Each row is a point on a landscape with many valleys, with its height.
A ball rolls from a point to whichever of its 2 nearest points has the largest drop for the distance, and stops where none of them is lower. Distance is the straight distance between rows; heights are no part of it.
J905: [ 90 172 136 132  79 113 101 135 125 101  53 133 103  84 185 117 100 108
 102  91 136 150 132  97 164]  (h 367)
J933: [ 74 138 101 118  65 152 136 141 109  65  84 138  86 126 157 105  85 115
  46 139 124 130 127 102 172]  (h 604)
J692: [ 84 162 136 154  98 139  69 162 117 115  43 100 121 106 161 150  95 131
 138  82 113 134 154  97 149]  (h 385)
J709: [ 49 145  92 132  45 198  88 116 112 102 123  89  88 108 167 144  63 135
 127 107 106 132 135 115 154]  (h 634)
J912: [ 85 167 140  94 103 104 140 113 158  68  63 160 112 112 146 105 138 111
  50 139 151 138 106  84 148]  (h 566)
J78: [ 98 154 108 161  97 169  89 128  96 155 128  81 134 101 133 144 108 120
 174  99 111 123 118 130 126]  (h 298)
J460: [134 142 169  99 142  82 138 110 165 110 100 164 133 109 109 122 146 125
  52 137 164 152 107 100 158]  (h 520)
J577: [131  95 147  83 178 100 138  68 172 160 182 168 116 118 130 125 143 117
 117 166 163 111  86 163  94]  (h 508)
J919: [ 71 142  72 117  52 210 101 105  97 129 173  99 115 110 145 139  80 109
 151 130 106 126  82 148 117]  (h 710)
J964: [113 158 132 150 130 121 130 163 147 164 102 100 125 106 157 144 140  93
 216 116  97 112 115 139  99]  (h 259)
J73: [153 114 138  98 160 103 153 115 158 110 124 173 130 164  76 132 142 147
  47 162 146 149 132 122 143]  (h 567)
J317: [ 91 128  97 157  85 189 138 138  84 116 174  79 135 144  96 142 122 158
 160 121  91 107 117 138 112]  (h 666)
J993: [212  95 138 149 161 111 118 109  93 148 153 126 146 143 103 117 141 135
 107 113 142 144 164 108 147]  (h 620)
J380: [106 147 104  75 120 154 122 104 136 165 187 139 117 113 167 127 138  88
 194 155 112 105  80 174  75]  (h 787)
J334: [167  87 135  98 161 126 137  53 132 188 222 137 125 113 153 110 146 111
 152 139 143  99 111 159 107]  (h 538)
J677: [ 99 136 103  86 104 147 164  83 127  92 142 167 105 118 134  90 117 105
  59 169 157 127  89 101 153]  (h 565)
J388: [101 118 111 175  81 189 138 143  83 111 190  81 149 148  80 136 123 183
 162 100  92 111 139 127 115]  (h 676)
J793: [128 142  99 109  86 148 116  86 107 175 190 118  95  70 176 104  97  80
 149 116 169 138  89 133 152]  (h 738)
J483: [ 71 148  72 107  50 194 103 100 100 120 156 116 104  96 159 123  70 100
 143 135 126 133  77 135 128]  (h 718)
J30: [136 141 171 115 176  80 134 147 169 139  88 153 135 144 112 142 160 123
  98 146 142 145 134 128 138]  (h 500)
J63: [169  91  96 123 109 147 128  65  84 199 226 100 118  97 159 115 113 104
 142 100 141 121 125 159 141]  (h 572)
J170: [163 128 180 118 154  87 126 122 158 165 105 141 142 105 130 127 145  97
 108 116 158 149 132 111 165]  (h 471)
J936: [121 119  90 123  91 170 117  99  87 136 148 111 133 119 131 131  96 121
 131 122 123 123 112 137 136]  (h 659)
J638: [145 141 148 173 136 119 107 196 116  97  67 108 160 126  99 137 134 156
 165 106 119 133 155  95 125]  (h 302)
J324: [ 98 160 135 154 139 101 144 212 170 117  65 113 144 125 134 148 146 140
 210 135 103 116 130 149  86]  (h 314)
J215: [197  94 180 139 187  83 138  81 146 186 174 132 131 120 128 119 157 106
 159 122 138 104 157 132 117]  (h 584)
J746: [189 109 169 115 166  86 119 103 148 124 118 165 138 134  95 121 146 139
  52 116 158 163 142  88 161]  (h 527)
J775: [ 65 190 106 113 100 155 105 180 140 143  65 114 129 107 158 153 126  92
 180 137 106 138  80 142 117]  (h 809)
J42: [194 119 169 157 189  75 133 158 148 136 110 138 139 152  98 127 167 137
 124 129 137 148 165 112 137]  (h 543)
J525: [113 122 151  83 145  95 162 102 169 135 146 156 105 114 135 128 141 113
  76 161 167 140  82 133 138]  (h 374)
J783: [132 160 175 144 164  84 136 170 173 149  60 130 135 125 140 145 156  96
 172 130 130 129 143 123 128]  (h 424)
J624: [136 158 158 167 119 112  68 147 125 140  45 121 136  90 155 137 101 103
 149  63 126 134 169  87 156]  (h 715)
J308: [ 76 156 119 147 127 123 147 216 159 102  78 105 143 131 125 148 143 161
 207 139  94 117 120 161  72]  (h 323)
J297: [170 110 145 117 128  99 112  91 122 115 122 160 128 117 134 101 120 133
  61 103 158 155 155  78 163]  (h 174)
J441: [210  82 161 134 176  88 136  90 125 191 186 122 128 127 127 116 155 114
 130 115 141 122 163 125 137]  (h 592)
J77: [182  82 115 123 131 126 136  63  96 207 226 102 118 103 161 112 127 102
 149  98 142 112 137 151 137]  (h 563)
J590: [158 147 177 151 165  92 143 118 173 164 116 135 140 113 138 132 152  94
 223 126 127  98 130 137  91]  (h 237)
J653: [182 114 193 125 162  73 124 107 160 169 122 144 138  96 122 125 140  97
  88 104 172 149 136  98 168]  (h 484)
J869: [127 157 151 144 122 108  80 148 130 127  41 135 145 100 154 130 112 111
 128  79 132 140 155  86 156]  (h 717)
J629: [216 103 162 162 193  79 136 149 139 129 131 138 136 163  88 122 166 152
 111 126 139 154 170 110 134]  (h 556)
J849: [154 130 142 148 171  94 154 123 162 137 166 148 161 149 105 111 155 150
 189 155 131  96 126 177  75]  (h 245)
J534: [ 83 154 151  81 154  94 149 139 194 119  86 163 115 141 133 142 149 116
  92 169 146 141  86 160 117]  (h 459)
J897: [ 66 164  93 116 100 165 116 166 124 148 131  98 113 119 162 153 133 103
 196 144  84 117  83 161  82]  (h 803)
J236: [130 118 172  95 158  77 148 106 175 154 135 150 110  94 139 128 145 103
  85 141 167 142  94 127 146]  (h 411)
J110: [ 78 182 152  83 122 113 132 155 186 139  77 147 120 104 173 137 144  78
 140 149 138 147  75 148 130]  (h 605)
J475: [174 112 143 129 138 111 127 103 123 192 152 118 134 108 145 122 134  93
 141 107 149 132 140 132 153]  (h 755)
J896: [194  91 137 165 152 104 148  86  95 184 222 113 136 110 135 111 141 124
 196  90  99  92 148 146 104]  (h 780)
J287: [ 75 150 138  66 134 113 151 126 184 123 122 162 105 130 153 132 141 106
 103 175 148 141  73 159 111]  (h 489)
J348: [113 125 115  92 119 133 151 112 144  72 103 179 133 144 111 109 121 134
  49 163 135 136 124 101 150]  (h 253)
J997: [ 84 145  99 124 146 121 169 184 153  83  97 140 128 186 111 135 143 161
 144 185 118 111 127 169  73]  (h 396)
J152: [142 122 154  92 153  88 150 110 170 105 122 174 125 135  83 131 143 138
  36 155 161 148 111 117 148]  (h 546)
J836: [122 138 103  81 144 156 137  85 134 153 204 147 125 137 144 118 146 106
 180 168 121  98  83 187  69]  (h 777)
J141: [130 121 144  92 136 109 143 102 151 168 150 136 117 106 162 122 136  98
 127 138 156 138 100 144 143]  (h 494)
J797: [110 125 107 166  87 184  94 105  74 125 168  81 134 132 111 141 103 153
 146  94 103 109 147 119 131]  (h 665)
J379: [136  82 103  71 144 138 159  60 137 154 220 151 108 143 144 117 133 123
 113 173 142 113 102 167 104]  (h 752)
J850: [151 114 152 126 189  86 140 102 157 146 154 152 133 156 110 119 161 136
 142 162 139 104 137 156  95]  (h 521)
J155: [ 75 135  75 113  78 204 122 131 100 109 137 108 130 138 123 145 100 124
 140 149 102 113  88 143 116]  (h 664)
J242: [137 109 174  95 180  68 142 109 178 148 128 159 118 121 119 139 150 120
  76 144 158 136 109 138 131]  (h 441)
J41: [152 105 102 158  96 167  97  70  63 158 197  88 131 109 123 132  96 129
 137  88 120 117 141 140 142]  (h 688)
J509: [233  90 154 157 192  97 124 117 121 130 140 143 136 165  82 115 160 152
  85 117 146 162 167  96 150]  (h 574)
J976: [131 151 129 162 116 136  89 137 109 162  97  99 144  97 137 138 112 103
 168  92 124 125 137 116 144]  (h 324)
J962: [107 150 113  96 102 146 141  69 110 132 168 147  90  91 164  92 113  86
  94 139 186 132  79 101 153]  (h 540)
J859: [155 115 116 122 174 120 157 154 147  83 113 173 131 199  58 127 145 162
  57 177 136 138 152 125 120]  (h 595)
J603: [ 78 168 120 154  86 160  59 128 120 146  82  94 124  77 167 146  85 110
 172  83 113 134 128 115 142]  (h 815)
J635: [213 101 138 175 155 118 104 125  86 129 137 120 149 138 100 116 135 143
 124  96 136 140 169  96 142]  (h 633)
J728: [103  84  84 102 102 161 141 117 116  60 125 169 123 150 122  97  96 139
  42 168 108 116 134 107 160]  (h 721)
J398: [157 147 184 161 175  67 143 186 183 133  68 136 141 140 122 137 160 123
 172 131 128 129 161 121 114]  (h 410)
J498: [140  89 109  80 125 134 162  72 128 161 209 138 106 122 152 114 130 115
 110 157 153 130  99 148 133]  (h 737)
J748: [ 48 112  71 106  67 219 115 131 111  70 129 120 118 149 130 125  80 141
 106 151  88  93 110 128 142]  (h 686)
J887: [111 151 112 129 131 136 134 167 118 113  81 123 146 144 115 145 138 133
 141 153 119 134 124 133 124]  (h 561)
J806: [198 110 183 159 180  74 137 133 147 167 129 125 132 133 123 126 158 108
 151 114 132 128 169 112 131]  (h 559)
J188: [ 68 141  96 125  60 167 101 115 106  97 108 113  91 105 170 129  65 125
 114 114 118 132 124 114 152]  (h 625)
J44: [138  97  87 100 103 157 151  85 101 120 164 143 133 134 121 114 105 124
  90 152 137 132 116 132 145]  (h 711)
J881: [162 121 143 186 122 127 114 172  98 123 127  89 154 124  96 132 132 161
 170  90 110 128 153 111 124]  (h 656)
J902: [154 127 141 169 113 127  61 109  99 147 105 103 119  80 156 136  87 118
 140  55 126 136 184 100 166]  (h 712)
J342: [ 83 157 109 127 151 113 153 174 170  97 100 143 138 172 125 129 150 155
 182 173 120 101 112 171  59]  (h 419)
J626: [124 125 121 166 111 144 139 178  98 104 133  89 152 139  90 143 136 174
 165 119 102 122 138 130 111]  (h 480)
J825: [149 116 109 110 103 136 127  77 109 188 197 115 110  82 171 109 110  91
 143 114 164 136 104 139 152]  (h 744)
J735: [103 160 141 128 167 103 138 148 174 131 104 146 135 147 138 128 155 119
 194 160 124 103 115 160  82]  (h 445)
J639: [138 100 128 182 115 134 150 131  91 159 216  88 137 118 124 133 130 158
 195  84  77 107 131 152  98]  (h 791)
J389: [100 161 132 145  79 120  92 126 112 115  78 118  88  68 187 124  84 109
 109  81 140 151 151 101 179]  (h 358)
J481: [ 80 194 134 114  90 127 101 146 153 126  46 141 135  82 175 122 116  83
 148 109 137 148  89 113 150]  (h 594)
J957: [176  82 132 159 167 107 159 169 134 108 173 138 175 167  94 129 145 205
 164 103  99 113 170 177  64]  (h 425)
J216: [ 90 153 131  79 122 123 150 129 162 128 116 151 114 123 151 129 140 103
 112 163 146 148  80 148 134]  (h 509)
J322: [136 146 166 118 151  99 129 139 157 162  84 136 140 116 140 137 148  96
 131 128 144 141 127 125 150]  (h 454)
J560: [133 105 101 147  89 180  97  83  69 132 175  95 131 125 119 136  92 143
 128  96 112 111 146 125 137]  (h 678)
J118: [171  79 113 102 167 123 163  65 123 152 217 143 117 163 117 115 147 142
 108 167 129 107 139 162 100]  (h 557)
J269: [120 134 115  93 102 136 142  89 122 154 174 138 104  95 165 102 119  93
 117 141 173 143  80 124 153]  (h 526)
J452: [ 93 148 117 170 105 145 120 163 120 164 137  72 125 106 145 146 131 115
 209 105  85 113 108 143  97]  (h 275)
J657: [153 137 163 149 176  89 143 119 173 150 138 143 146 134 121 119 158 121
 198 146 132  98 126 156  87]  (h 216)
J880: [142 109 104 130 167 121 170 165 142  82 126 159 129 206  64 126 142 167
  78 188 131 128 153 143 103]  (h 608)
J652: [116 142 114 154 100 154  79 117  93 140 114  97 136 105 138 139  97 126
 150  90 118 126 141 115 142]  (h 315)
J338: [111 120  84  97 122 164 159 126 121 102 126 149 138 159 109 133 120 130
  93 181 121 127 115 149 131]  (h 675)
J271: [138 150 152 146 149 104 134 138 156 171 108 117 127 112 158 136 146  88
 214 118 108 103 128 133 101]  (h 249)
J84: [ 69 177 118  93  83 132 137 122 145  69  63 163 114 111 164 106 122 103
  81 145 141 139  91  97 142]  (h 577)
J130: [ 88 128  71 117  68 203 115 110  89 149 189  90 114 124 138 144  98 110
 154 134  98 122  83 162 109]  (h 700)
J120: [110 167 148 107 138 109 124 149 156 115  52 155 155 127 128 135 144 118
 101 139 141 152 119 118 148]  (h 382)
J32: [165  85 163  95 190  65 147 102 168 140 153 167 108 145  82 141 145 142
  50 151 159 134 125 136 129]  (h 490)
J169: [193 103 201 143 191  69 135 115 163 178 123 133 125 123 122 133 154  96
 138 114 145 127 159 114 136]  (h 568)
J112: [189  91 139 133 138 112 104 101 109 111 114 152 126 140 132 110 116 141
  59  90 142 161 174  77 160]  (h 215)
J594: [ 57 140  87 135  54 210  85 108 107 110 140  92 111 124 148 145  74 136
 140 108  99 120 125 123 133]  (h 643)
J998: [106 141 117 144  81 138  82 103 102 129 113 111  96  73 180 129  75 118
 129  81 132 144 149 109 168]  (h 344)
J54: [143 146 153 166 150 114  98 196 120  84  37 124 153 136 107 136 139 157
 143 106 121 144 162  79 127]  (h 317)
J293: [134 140 142 172 131 114 129 199 125 118  84  98 155 122 105 141 141 152
 178 116 115 131 144 122 119]  (h 287)
J497: [ 71 150  91 128 125 151 166 201 140  81  90 117 127 166 109 150 136 160
 158 177 107 114 113 166  80]  (h 370)
J470: [195  94 135 130 188  99 152 125 142 114 147 161 123 192  63 126 155 162
  60 160 143 147 160 123 127]  (h 444)
J433: [123 108  96 117 161 126 178 148 148  94 139 161 124 209  80 124 141 156
  82 198 124 112 143 160  96]  (h 622)
J671: [157 117 121 116 117 126 127  92 119 192 171 117 123  92 161 116 118  92
 143 109 156 135 121 137 153]  (h 749)
J238: [187  87 156 109 194  78 145 109 158 131 151 166 111 171  71 135 152 153
  46 153 155 145 141 129 137]  (h 470)
J851: [212 103 185 132 180  83 112 106 146 157 127 151 142 123 101 117 150 118
  79 103 164 160 153  90 167]  (h 504)
J34: [157  98 107 127 145 127 153 102  99 155 186 114 125 148 132 125 146 136
 143 142 113 114 138 158 112]  (h 596)
J407: [133 116 100 140 130 138 150 127  97 142 176 102 125 142 133 135 140 140
 166 135  95 107 122 160  97]  (h 616)
J351: [210  94 159 137 171  95 127 104 120 170 159 129 138 135 111 116 152 120
 108 116 146 145 160 111 153]  (h 606)
J818: [145 136 157 108 143  96 126 118 149 123  96 158 146 119 115 123 141 124
  77 131 154 156 127 103 159]  (h 499)
J684: [103 141 133  81 125 115 163 107 162 107 127 166 115 124 117 121 135 119
  63 173 162 145  82 126 144]  (h 330)
J211: [ 90 136 125 164  89 179  92 171 102  83 106  76 117 156 109 141 113 179
 140  83 100 120 186  86 134]  (h 418)
J40: [155  91 141 166 118 165 140 193 116  77 144  96 172 158  52 140 138 221
 156  78  97 140 167 131 106]  (h 452)
J669: [ 61 142  95 114  61 160 121 125 109  77  92 131  83 111 172 114  75 115
  87 129 123 127 115 107 159]  (h 615)
J111: [ 76 148  82 108 104 171 127 140 113 142 168 106 107 129 157 147 133 111
 191 149  81 108  83 170  67]  (h 798)
J69: [157 125 125 151 139 128 125 152  97 116 111 115 150 142 104 135 136 147
 137 127 125 131 149 115 130]  (h 583)
J866: [ 84  95  80 101  86 175 134 126 110  62 119 153 121 149 133 106  85 136
  63 163 103 110 126 117 157]  (h 713)
J882: [134 156 135 153 131 123 108 158 116 151  78 109 149 112 131 141 131 109
 165 111 123 130 132 118 141]  (h 313)
J863: [131 106 162  98 203  78 134  86 180 156 151 174 124 134 102 127 146 122
 108 164 165 105  90 164  88]  (h 488)
J596: [176  91 120 146 167 101 167 146 125 103 167 140 134 185  91 118 150 178
 117 157 119 124 167 149  94]  (h 386)
J332: [103 139  91 100 110 157 120 115 117 169 178 116 112 114 171 135 136  93
 191 133  93 109  90 169  83]  (h 792)
J634: [158  99 112 120 162 118 157  86 115 148 196 134 127 155 128 119 153 140
 144 152 118  99 135 163  96]  (h 579)
J658: [125 124 138  91 119 116 143  92 142 170 179 136 100  92 172 109 131  89
 119 142 173 137  82 130 148]  (h 512)
J126: [ 72 164 127 131  80 134  85 151 124 103  43 124 118  99 176 141  89 124
 121  93 119 142 131 104 155]  (h 377)
J530: [120 134 148  98 148 110 135 118 162 164 122 140 122 117 162 132 148  94
 147 142 139 128 107 145 128]  (h 477)
J412: [ 93 159 117 174  97 165  99 153 107 163 129  71 132 100 137 146 119 111
 194 102  98 123 112 136 118]  (h 286)
J107: [174  80 144 168 140 144 148 199 115  93 151 100 171 162  62 146 143 217
 152  84  97 141 170 152 100]  (h 442)
J637: [ 69 184 126 101  81 123 120 129 140  85  52 151 113  98 175 111 118 101
 101 123 141 143  95  98 147]  (h 585)
J916: [ 64 139 100 138 105 165 163 206 133  80 113  95 136 151  97 151 135 183
 177 153  93 115 116 164  77]  (h 348)
J220: [127 146 126 145 137 132 127 175 109  99  76 118 152 147 103 141 137 151
 139 142 122 132 139 116 123]  (h 575)
J159: [115 108 159  85 185  73 142  94 185 140 139 173 110 133 117 136 141 125
  84 162 158 119  94 156 103]  (h 469)
J113: [142 120 134 173 101 151  59  94  87 143 145  84 107  84 155 148  84 137
 137  58 115 134 191 108 167]  (h 705)
J893: [ 98 154 168  90 149  81 148 134 195 115  85 161 124 120 122 140 149 114
  68 157 156 148  87 139 137]  (h 433)
J370: [112  97 117 154 101 191 110 182 100  54 112  86 108 185  92 131 112 183
  96  97  99 117 188  85 148]  (h 453)
J394: [132 105 100  75 144 150 143  63 131 156 220 148 118 138 145 117 143 117
 150 169 130 103  91 181  82]  (h 766)
J245: [168  88 126 107 147 122 139  70 120 195 205 119 121 116 160 116 140 106
 150 123 138 111 127 153 124]  (h 550)
J609: [ 66 183 117 106  82 137 108 145 137  98  47 148 129  99 168 125 109 105
 128 123 130 143  91 112 141]  (h 589)
J390: [ 70 120  73 109  70 203 115 118 102  91 133 120 126 141 130 134  83 130
 120 147 102 106 102 130 133]  (h 677)
J570: [ 84 124  98 105  81 145 143 113 113  67 106 156  95 127 153  93  91 116
  50 148 129 124 122  98 161]  (h 593)
J309: [ 76 186 114 134  98 153  92 170 131 148  58 105 135  97 152 148 114  92
 182 116 113 135  93 127 128]  (h 811)
J421: [138 100  92  89 107 146 157  78 114 148 189 135 117 126 141 112 118 110
 105 155 153 137 104 144 141]  (h 726)
J413: [147  89 126 175 101 180 128 148  85  77 183  97 148 163  67 124 123 201
 140  88  99 113 169 105 120]  (h 683)
J108: [154 116 136 138 123 119  88 118 101 116  92 136 133 121 144 125 105 132
 100  86 134 145 167  92 153]  (h 277)
J244: [102 151 130 173 114 129 127 176 137 156 113  81 134 103 145 143 135 115
 221 106  86 111 118 139  94]  (h 268)
J931: [ 97 148 107  86 101 153 153  77 119 107 154 157  94 109 151  92 117  92
  75 160 170 126  74 101 148]  (h 553)
J300: [ 59 179  94 109  92 166 107 176 133 148 102 101 116 113 159 155 124  95
 187 143  92 133  75 154  96]  (h 806)
J833: [176 128 145 184 134 119  98 152  96 135 108 102 151 118 109 128 128 135
 160  90 123 130 160 100 138]  (h 650)
J259: [117 115  78 114  82 180 123  92  87 170 206  95 111 112 149 132 103 105
 151 123 110 123  92 165 117]  (h 687)
J253: [170 135 175 135 190  76 130 156 164 127  86 153 138 154  90 137 166 131
  93 137 144 152 150 111 144]  (h 522)
J337: [169  87 121 168 139 118 156 105  83 160 229 106 140 126 128 122 136 153
 185  96  84  98 139 160  95]  (h 786)
J181: [145 120 157 103 163  90 142 116 158 143 123 153 132 134 113 133 148 124
  81 147 150 149 126 128 146]  (h 472)
J174: [185 100 124 145 174 104 160 149 128 100 143 146 131 190  74 127 154 170
  91 162 134 142 162 131 113]  (h 416)
J650: [149 121 117 180 103 168  85  80  67 165 192  77 130  99 123 135  99 131
 154  72 116 115 156 133 142]  (h 695)
J195: [ 83 191 146  97  98 123 120 154 169 144  72 139 125  83 174 128 128  67
 152 126 144 151  72 130 148]  (h 598)
J505: [138 128 129 133 107 116  97 108 106 120 100 138 125 101 159 115  98 125
 101  91 143 144 153  96 162]  (h 297)
J48: [117 113 118 102 108 125 143 122 134  64  92 170 119 144 130 104 114 134
  33 144 128 140 143  87 156]  (h 218)
J722: [ 79 177 121 154  99 155  77 155 120 146  65  97 141  93 146 148 105 109
 179  99 113 129 116 116 131]  (h 813)
J928: [119 159 147 123 146 107 130 159 156 157  82 126 133 123 150 141 150  96
 162 131 126 132 119 134 134]  (h 438)
J772: [104 118  82 108 131 163 168 146 125  96 128 141 130 178 101 137 129 140
 100 193 115 116 122 162 111]  (h 658)
J408: [150 114 170 127 204  77 134  92 173 158 155 162 137 144  91 120 155 122
 143 167 158  97 110 165  87]  (h 505)
J404: [133 157 149 140 145 114 101 168 123 106  40 137 156 130 122 136 138 131
 127 115 126 142 148  92 141]  (h 337)
J537: [ 71 187 144  97 139 112 135 175 183 125  50 149 127 134 157 149 154  99
 140 157 129 144  92 152 123]  (h 617)
J679: [132 135 128 141 166  96 154 139 162 119 147 151 159 164 105 114 153 159
 184 162 127  94 123 176  66]  (h 267)
J173: [ 82 154 134 162 100 154  75 169 108 104  61  87 127 126 136 150 105 156
 148  84 106 123 163  90 135]  (h 393)
J952: [153 158 177 161 176  75 135 202 173 118  48 139 146 144 107 139 163 126
 146 133 137 146 157 111 130]  (h 395)
J177: [186 102 131 149 147 107 137 115  96 170 168 108 135 133 125 122 145 123
 146 116 122 121 154 134 132]  (h 767)
J447: [155 139 156 165 122 110  67 125 116 144  77 120 125  85 161 131  95 107
 132  56 135 141 183  90 169]  (h 714)
J693: [ 78 137  87 134  89 191 134 146  96 125 151  88 126 143 116 150 122 134
 160 142  94 112  95 152 106]  (h 651)
J459: [190  85 195 127 190  75 133  84 162 193 159 139 124 108 134 130 149  96
 135 118 155 114 145 119 125]  (h 576)
J12: [ 71 140 114 141 120 135 156 217 155  87  93 103 146 141 109 148 140 185
 195 138  92 117 126 175  64]  (h 333)
J495: [102 108  73 102 144 156 177 139 139  93 148 154 124 197  96 127 131 142
  86 206 114 105 126 176 102]  (h 641)
J207: [139 125 125 107 164 118 155 139 155  97 109 173 135 180  76 134 144 149
  56 174 140 144 140 128 130]  (h 582)
J711: [171 106 135 181 121 140 111 149  79 106 146  95 150 142  90 130 127 173
 149  91 113 124 159 106 127]  (h 667)
J737: [164  75 153  92 179  82 148  77 155 155 183 159 112 138 109 130 146 138
  71 154 158 128 126 141 127]  (h 513)
J405: [128 124 100 132 111 158 126 121  88 134 137 105 141 137 119 139 119 131
 137 132 116 124 123 136 131]  (h 646)
J359: [196 117 144 169 149 113  93 130  93 143 116 118 151 124 114 121 129 128
 135  86 135 136 168  95 151]  (h 642)
J192: [120 139 111 142  93 144  85  98 104 149 122 113 126  81 161 125  86 111
 148  90 138 134 130 121 152]  (h 331)
J406: [121 123  93 128 116 154 148 135  95 132 150 102 127 148 120 143 133 134
 145 146 105 115 119 157 112]  (h 631)
J214: [ 97 114  95  97  99 147 153  84 116  77 138 167  91 125 141  83 105 108
  41 157 141 118 115  89 160]  (h 580)
J795: [100 163 123 135 157 105 147 165 176 113 107 149 148 152 126 123 152 145
 203 164 122  99 112 173  63]  (h 431)
J128: [ 77 137  96 147  73 205  92 112  91 116 149  84 124 134 126 145  95 148
 147 103  99 109 136 118 128]  (h 653)
J508: [119 157 136 174 123 126 112 183 117 139  79  89 149 110 119 144 131 129
 188 110 111 125 134 114 123]  (h 300)
J968: [104 154 118  95 114 131 135 131 136 131  97 143 137 120 144 131 128 111
 121 146 138 148  96 134 146]  (h 530)
J466: [173  90 127 156 157  98 164 157 126 112 171 130 147 164 104 126 149 185
 154 131 106 115 162 160  83]  (h 412)
J8: [108 152 151 103 163 110 128 129 174 153 109 145 124 127 157 133 153  94
 174 154 128 112 106 152 101]  (h 461)
J759: [130 114 132 165 105 157 131 185 104  78 128  93 157 148  69 137 130 200
 158 104 102 125 156 117 108]  (h 466)
J593: [ 88 161  84  98  64 169 113  96 100 135 161 130  93  78 169 105  85  83
 144 134 150 136  74 126 136]  (h 727)
J14: [117 103 122 171  85 187 148 158  93  96 191  89 158 154  64 132 127 206
 161  84  89 120 159 122 112]  (h 684)
J241: [168  92 132 184 111 159 119 141  76  96 177  92 151 153  76 125 123 190
 145  81 105 122 163 107 123]  (h 674)
J201: [140 162 157 131 157 102 116 161 145 113  50 152 158 137 114 134 153 125
 108 128 138 151 142  99 146]  (h 357)
J601: [202  86 141 159 156 100 144  99  97 179 202 105 132 125 132 115 147 125
 166  99 112 107 161 140 119]  (h 775)
J307: [151 117 126 176 105 155  64  81  78 154 165  86 122  88 140 138  90 132
 147  60 118 124 175 116 155]  (h 701)
J573: [107 137 116  85 125 131 161 118 155  91 108 176 132 144 105 121 129 129
  59 176 141 142 106 126 144]  (h 288)
J260: [ 88 117 111 154  81 196 103 167 100  75 125  78 112 171 103 140 105 175
 115  93  94 111 188  88 144]  (h 434)
J853: [ 99 170  99  99  79 153 113  98 110 157 166 130  88  64 182 101 100  73
 146 127 170 140  75 122 144]  (h 732)
J285: [115 149 116 112 122 135 128 139 124 122  82 138 149 134 128 137 128 124
 120 144 129 140 118 129 140]  (h 545)
J396: [118 155 167  97 133  79 135  97 162  89  96 159 114  94 119 112 147 115
  36 136 174 139  91  80 153]  (h 542)
J734: [154 111 144 114 122  96 128  89 127  95 119 163 106 118 135  97 121 131
  33 108 159 150 151  66 166]  (h 133)
J147: [171 114 140 134 151 109 131 118 115 172 145 115 137 125 133 125 144 109
 141 119 130 129 146 132 142]  (h 760)
J861: [164 110 135 137 171  91 149 127 134 137 152 134 130 157 118 123 159 144
 140 151 123 117 157 146 108]  (h 541)
J383: [118 113  75 107  81 177 128  89  92 143 174 115 121 117 139 121  94 112
 129 135 129 129  96 148 136]  (h 671)
J486: [118 158 156 135 115  99  90 153 135 103  26 144 137 107 164 127 116 116
 103  81 132 149 156  86 161]  (h 720)
J127: [179  99 145 149 132 112  92 126 105 107  90 137 119 136 145 119 108 141
  67  76 138 163 181  81 166]  (h 247)
J310: [ 59 102  80 105  76 193 124 147 111  60 110 132 118 155 133 121  79 145
  78 154  93 104 126 121 156]  (h 699)
J879: [154  90 149  93 176 111 136  60 155 177 198 151 123 113 142 120 149 113
 136 150 153 106 105 156 106]  (h 524)
J868: [174  74 130  97 174 104 155  67 133 160 204 146 114 156 113 122 146 143
  91 161 142 120 142 150 115]  (h 537)
J647: [104 166 156  94 136  99 140 135 175 119  76 156 137 117 130 133 149 114
  88 147 152 153  98 126 150]  (h 407)
J662: [174  73 139 163 158 121 158 190 126 106 161 120 167 161  83 142 145 210
 160  93  92 126 173 168  78]  (h 432)
J765: [ 96 136 136 158 104 159  87 180 105  79  74  85 122 151 116 143 112 174
 134  91 106 127 172  82 132]  (h 405)
J579: [144 166 167 147 174  91 124 193 155 103  34 150 156 146 102 138 160 132
 124 131 137 151 152 100 135]  (h 378)
J944: [128 115 103  94 116 143 155 100 124 117 138 154 135 143 117 119 119 124
  85 163 142 140 112 131 143]  (h 694)
J667: [131 109 123 112 104 115 142 113 123  74 107 161  95 133 138  93 111 126
  21 127 141 145 150  77 167]  (h 182)
J527: [160 111 120 145 147 116 151 147 106 126 146 118 139 155 111 132 148 149
 138 144 116 126 149 141 116]  (h 562)
J563: [157  93  89 129 108 157 134  75  73 184 222  94 120 116 142 126 116 113
 141 108 118 117 120 164 126]  (h 586)
J484: [ 93 169 153  93 119  96 139 100 162  79  81 155 108  99 136 107 149 103
  42 141 167 135  90  81 150]  (h 555)
J80: [119 149 137 161 142 101 142 201 149 122  81 108 143 129 126 141 151 139
 195 131 107 122 139 139 103]  (h 303)

For each start below, name the point where the ball stops.
J897 => J734
J806 => J734
J652 => J657
J337 => J596
J370 => J657
J260 => J657
J962 => J293
J711 => J734
J447 => J293
J825 => J596
J709 => J293
J851 => J293
J338 => J734

Write out the way that a ball takes from each point below.
J624 => J447, J902, J113, J307, J650, J41, J560, J797, J128, J594, J709, J188, J669, J933, J570, J214, J677, J931, J962, J269, J658, J141, J530, J8, J735, J795, J342, J997, J497, J916, J12, J308, J324, J80, J293
J287 => J534, J893, J647, J120, J201, J404, J54, J638, J293
J413 => J241, J711, J881, J833, J359, J635, J993, J351, J441, J215, J459, J169, J806, J42, J253, J30, J181, J242, J236, J525, J684, J573, J348, J48, J667, J734
J118 => J868, J737, J32, J238, J470, J174, J596
J383 => J936, J405, J406, J407, J34, J634, J118, J868, J737, J32, J238, J470, J174, J596
